Points, in no order, along strands that fork and pass close to each other.
In the rows, zero is written as 128.
Two points are linked if the straight distance between their rows is under 116. Some points are linked to none.
Q863: [146 167 108 135 149 132 192 146 153 190  98 113 137 148 111 174 156 168
  86 148  99]
Q112: [132  94 138 126 152 149 122 157  93 179 126 105 117 157 153  95 145  82
 125  80 145]
Q878: [146 148 168 131  96 126  91 141 135  92 128 140 161 152  87 105  80 135
 168 141 123]
Q562: [162 114 152 127 128 141 146  79 168 124 118 174 147 153 131 187 133 142
 131 124 100]
Q530: [165 120 151 135 124 154 151 102 115 105 162  87 147 188 113 159  90 161
  80 173 123]
Q245: [ 96 143  89  81 145 153  74 230 120 131 126  88  77 144 156 131 118 120
 165 109 140]
Q468: [113 141 147 147 156 158 133  78  94 148 140 147 122 139 125 161 135 198
  87 114 110]
Q885: [139 101 136 136 119 123 131  78 200 152 115 159 117 120 131 147 138 156
 110 148  85]
Q481: [174  72 115 115 112 122 140 111 125  93 120 107 131  96 178  74 130  66
 108 147 156]
Q195: [124 187 107 172 124 101 124  75 179 139 124 192 174 167 106 126 139 139
 157 106 127]
Q937: [119 159 155 156 104 143 148 127 132  83 136 151 118 114 150 169 127 140
 157 163  70]
Q830: [ 46 138 140 113 155 134 131 217  97 123 166 125 106 112 142 161 103 114
 174 105 194]
Q640: [144 114 162 166  94 113  92  91 117  48 179 139 168 158 100 140 128 107
 127 120 136]
Q835: [152 155 137 148 136 154 189 128 134 182 107 117 164 183 143 129 127  71
 121 115 132]
Q647: [166 115 155 149  95 118 101  88 140  63 134 152 178 155  93 100 105 101
 149 117 151]
Q44: [159 187 104 136 134  62 152 120 148  91  93 161 145  93 121 133 142 122
 183  87 145]
Q718: [108  59 117 122 142 114 120 179 127 185 132  86  98 141  97  66 126 147
  78 117 143]
Q303: [146 113 168 139 120 116 143 170 140 146 106 150 120 134 151  72  99 124
 118 211 151]
Q126: [172  90  96 190 124  95 136  82  93  76 150 194 168 109 139 113 152 120
 112 103 112]
Q399: [141 199 109 130 138  84 155  87 180  81 111 158 162 140 128 127 130 142
 168 104 147]
Q229: [137 110  92 125 108 102 121 111 186 129 108 118 129  89 128  79 140  79
 134 172 105]
Q333: [132 105 105 158 133 117 118  86 164 167 148 163 154 177  97 111 135 220
 112 158 132]
Q632: [168  90 134 125 119 144 144 144 131 151 121  81 117 138 176  96 141  72
 104 118 128]
Q470: [123 119  80 173 148 101 143  75 133 124 145 171 152  95 143  60 129 120
  92 170 124]
Q400: [ 82 166  86 158  97 122 127 112 144 130 165 118 114 124  90 122 163 153
 137 133  88]
Q381: [ 85 111 139 135  98 111 112  82 153  86 167 117 112 148 105 132 137 161
 131  43 117]
Q202: [124 122  82  90 139 129  67 189 140 137  92  81 107 142 175  93 121  84
 148 111 162]
Q662: [ 94 144 122 159 130 131 106  55 109 126 146 173 143 126 151 148 137 198
  96  90 100]
Q602: [134 131 135  92  88 141 153 229 120 163  89 116 112 132  76 152 164 135
 150 118  98]
Q354: [ 95 159 144 129 149 138 118 174  92 113 116 170 111 111 179 161 136  99
 175 114 135]
Q292: [129 193 124  98 141 127 111  94 150 155 110 134 150 107  86 139 100 128
 135 139 164]
Q780: [166 177 128  84 141  80 118 133 145 110  61 142 150  95 111 124 127 100
 187 101 170]
Q472: [139 131 145 145 129 153 169 145  98 156  90 184 179 116 128 140 127  51
 161 156 122]
Q87: [114 116 117 153 121 129 108 185 114 166 144 128 138 129 125  73  96 138
 122 186 119]
Q2: [166  67 157 140 124 136 145  91 136 139 152 112 141 175  93 130  98 163
  59 164 163]
Q779: [ 52 184 125 122 120 120 157 107 133 141 143 116 111  94 124 180 140 177
 124 118 149]
Q465: [136 104 140 122 120 111 154 146 184 184  82 134 104  94 130 129 160 144
 107 161 113]
Q808: [179 130 126 141 132 115 167 169  99 136  95 173 174 137 170  93 126  68
 164 145 138]
Q921: [ 69 135  92 144 156 142 104 132  72 139 152 142 114  90 121 101 118  74
 152 113 151]
Q227: [149  88 168  89 127 131 122 111 163 141 104 106 125 138  98 131 133 106
 141  65 107]
Q766: [112 132 174  81 134 117 133 175 124 146 125  96  94 142  77 160 107 141
 166  82 174]
Q575: [115  49 116 155 129 118 109 107 141 146 156 120  99 118 113  87 146 219
  73 134  96]
Q693: [ 90 142 127  89 133 175 117 128  88 108 155  60  73 118 174 147 124  87
 137 125 140]
Q189: [125  76 128 113 130 147  71 123 101  89 173  72 111 127 100  95 112 138
  98 122 103]
Q176: [ 63 149  99 160 111 123 122  69 144  96 181 108 112 147 112 127 146 157
 140 105 103]
Q840: [119 130 136 160 131 111  78 100  84 117 149 170 131 102 170 105 139 184
 108  79 103]
Q677: [141 138 140 158  88 134 142  97 133  64 148 156 139 121 149 144 136  93
 136 150  68]
Q326: [ 88 152 141  83 158 146 119  99  96  87 147  86  80  77 166 162 109 127
 128 117 152]
Q42: [129 197 127 125 140 125 186 123 158 155 104 105 130 158 123 157 141 112
 119 104 117]
Q544: [109  67 136 148 124 103 125 146 126 153 148 111 100 128  92  68 136 189
  77 148 131]
Q944: [116 161 146 128  88 142 128 210 119 153 117 152 115 103  99 158 151 134
 157 141  99]
Q169: [130 103 125 129 155 147 130  71 122 152 140 102 117 139 116 166 134 161
  67  99 122]
Q30: [114 103 117  86 147 145  78 147  83 130 146  68  92 119 114 127 128 162
 119 131 106]
Q322: [147 139 152 151 109 137 176 128 145 145  94 161 162 167 110 158 121  54
 174 117 116]
Q215: [166 116 110 166 120 104 129  60 127  60 155 183 168 138 162 140 178 136
 115  92 113]
Q267: [130  63 141 142 140 125 151  94 166 157 133 151 148 166  72 125 107 181
  96 189 140]
Q705: [104  98 106 141 142 132 138 176 121 206 120  99 133 124 109  74 137  86
 108 106 136]
Q58: [168 102 160 102 104 162 160 125 159 131 112  90 106 147 152 186 139 133
 107 154  61]
Q125: [136 133 141 101 144 111 116 127  98  67 137 132 125 133 120 113 115  78
 163  78 186]
Q273: [165 133 149 149 122 121 149  48 155  88 151 165 143 178 143 185 173 151
 130 107 128]
Q819: [159 139 163  72 124  97  90 127 165 122  86 115 128 131 101 124 114 115
 168  71 134]
Q866: [162 162 180 115 122 128 141  69 143  78 165  95 153 180 121 193 100 145
  95 144 146]
Q429: [120 134 121 144 124 148 164 125 141 178 120 119 151 136  78 162 128 143
  98 178  94]
Q62: [145 100 161 128 158 102  92 148 134 165 104 153 127 121 170  79 124 165
 101 106 137]
Q556: [104 154  88 161 149 129 137 101 100 150 145 144 148  86 122  97 124  94
 117 137 131]
Q359: [152 149 112  96 145 142 113  73 152 149 120 105 134 122 129 124  86 140
  93 181 151]
Q242: [170 118  88 177 147 116 141  88  85  83 144 160 140  82 187  94 135 132
  81 140 122]
Q756: [130 170  74  86 131 135  84 176 129 159  86 140 125  62 150 121 139  91
 148 163 157]
Q20: [120 166 186 125 118 129 151 163 123 108 117 151 121 122 174 177 117 108
 167 118 108]
Q905: [112 142 121 147 113 141 106 186 101 169 123 152 130 112 102 110 135 169
 133 175  86]
Q540: [109 179 105 102 113 130  83 160 148 146 118 136 135  84  79 109 120 102
 161 137 168]
Q82: [ 77 215 113 152 139 143 147 107 129 146 135 141 121  86 150 165 144 160
 113 135 128]
Q814: [ 96 142  97 150 104 129 163 134 142 142 147 131 127 149  64 161 141 144
 137 160  80]
Q708: [191 114  88 140 126  94 169 135  93 108 125 155 171 138 150  86 132  60
 157 111 133]
Q498: [135  79 140 112 153 134  65 174 113 162  99 140  99 125 168 108 112 165
 101 145 138]
Q589: [123  86 147 162 132  97  84 131 113 136 135 160 133 125 155  71 137 156
 117 109  90]
Q973: [128 129 181  80 131 129 139  80 137  86 145  78 121 145 124 185 102 169
 110 114 155]
Q868: [ 72 149 127 127 138 125 145 145 125 138 156  99  90  98 115 163 159 172
 132  57 128]
Q40: [156 103 125 128  83 110 123 117 152  96 129 140 147 110 164 106 129  92
 150 160  68]
Q824: [136 102 116 104  97 163 182 205 120 155  97  86 102 148 119 134 169 127
 150 153  67]
Q786: [116  60 106 151 144 138 131  83 142 137 166 108 110 158 109 123 157 193
  68  99  86]
Q81: [ 84 134 166 120 122 110 157 140 131 111 155 100 105 148  98 147 126 146
 161  61 137]
Q588: [107 151 160  97 153 135 136  77 115  70 165  82  95  92 133 179  91 160
 111 108 174]
Q36: [152 145  74  95 173 125 125 148  84 132  66 179 140 100 148 144 105  75
 157 127 194]
Q829: [102 108 122 105 115 193 133 179  92 136 123  62  72 146 170 141 125  85
 157 133 110]
Q773: [131  90 108  95 144 128  65 184 152 162  90 113  98 126 190  97 131 109
 120 146 150]
Q181: [178 160 118  99 141 124 125  72 117  89 123 111 163 116 173 119  95 123
  89 184 163]
Q295: [141 162 108 113 161 142 106 162 105 133  92 159 120  83 170 137 143  87
 147 134 145]
Q959: [ 57 136 115 110 154 133 104 173 102 128 161 134  99 106 111 127 108  85
 168  91 193]
Q235: [ 99 126 106  99 131 143  53 198 105 126 138  93  91 102 112 114 126 128
 159 140 108]
Q630: [ 76 135 159  95 135 135 154 213 116 131 130 111 118 118 119 186 116 144
 172 124 173]
Q558: [118  99 140 118 114 179 151 189  87 153 123  91 106 161 136 130 135 117
 132 155  83]
Q799: [122  95 136 158  90 150  85 102  97  73 181 105 130 135  93 113  98 133
 106 134 118]
Q919: [176 115  95 128 120 136 187 105 111  80 107 133 156 134 109 114 120  43
 161 128 152]
Q653: [194 112  97 132 118 111 132  82 100  58 138 100 164 102 148 105 120  80
  91 169 156]
Q4: [118 161 123 155 125 109 106  93 191 162 116 161 154 179  77 132 136 179
 143 114 143]
Q337: [156 110 181 135 114 111 153 166 180 185  56 165 121 131 161  96 123 133
  94 186 143]

A fork is a point with three links, a tip a point with one. Leave the first point through the second and follow the links. Name the first fork or tip that comes.
Q481; Q653 => Q295
Q126; Q242 => Q81
Q866; Q530 => Q227
Q62; Q498 => Q878
Q295; Q354 => Q229
Q81; Q381 => Q919

Name the points in between on the shortest way along the links from the first point to the second, in order.
Q472; Q779 => Q322 Q835 Q42 Q863 Q429 Q814 Q400 Q176 Q381 Q81 Q868
Q718; Q354 => Q705 Q112 Q632 Q481 Q653 Q181 Q359 Q292 Q540 Q756 Q295
Q640; Q718 => Q799 Q189 Q30 Q235 Q245 Q202 Q773 Q498 Q62 Q589 Q840 Q662 Q468 Q169 Q786 Q575 Q544
Q780; Q326 => Q44 Q399 Q195 Q4 Q333 Q267 Q2 Q530 Q866 Q973 Q588
Q176; Q87 => Q381 Q81 Q766 Q630 Q830 Q959 Q921 Q556 Q470 Q242 Q126 Q215 Q273 Q562 Q885 Q465 Q337 Q303
Q829; Q87 => Q558 Q824 Q602 Q944 Q905
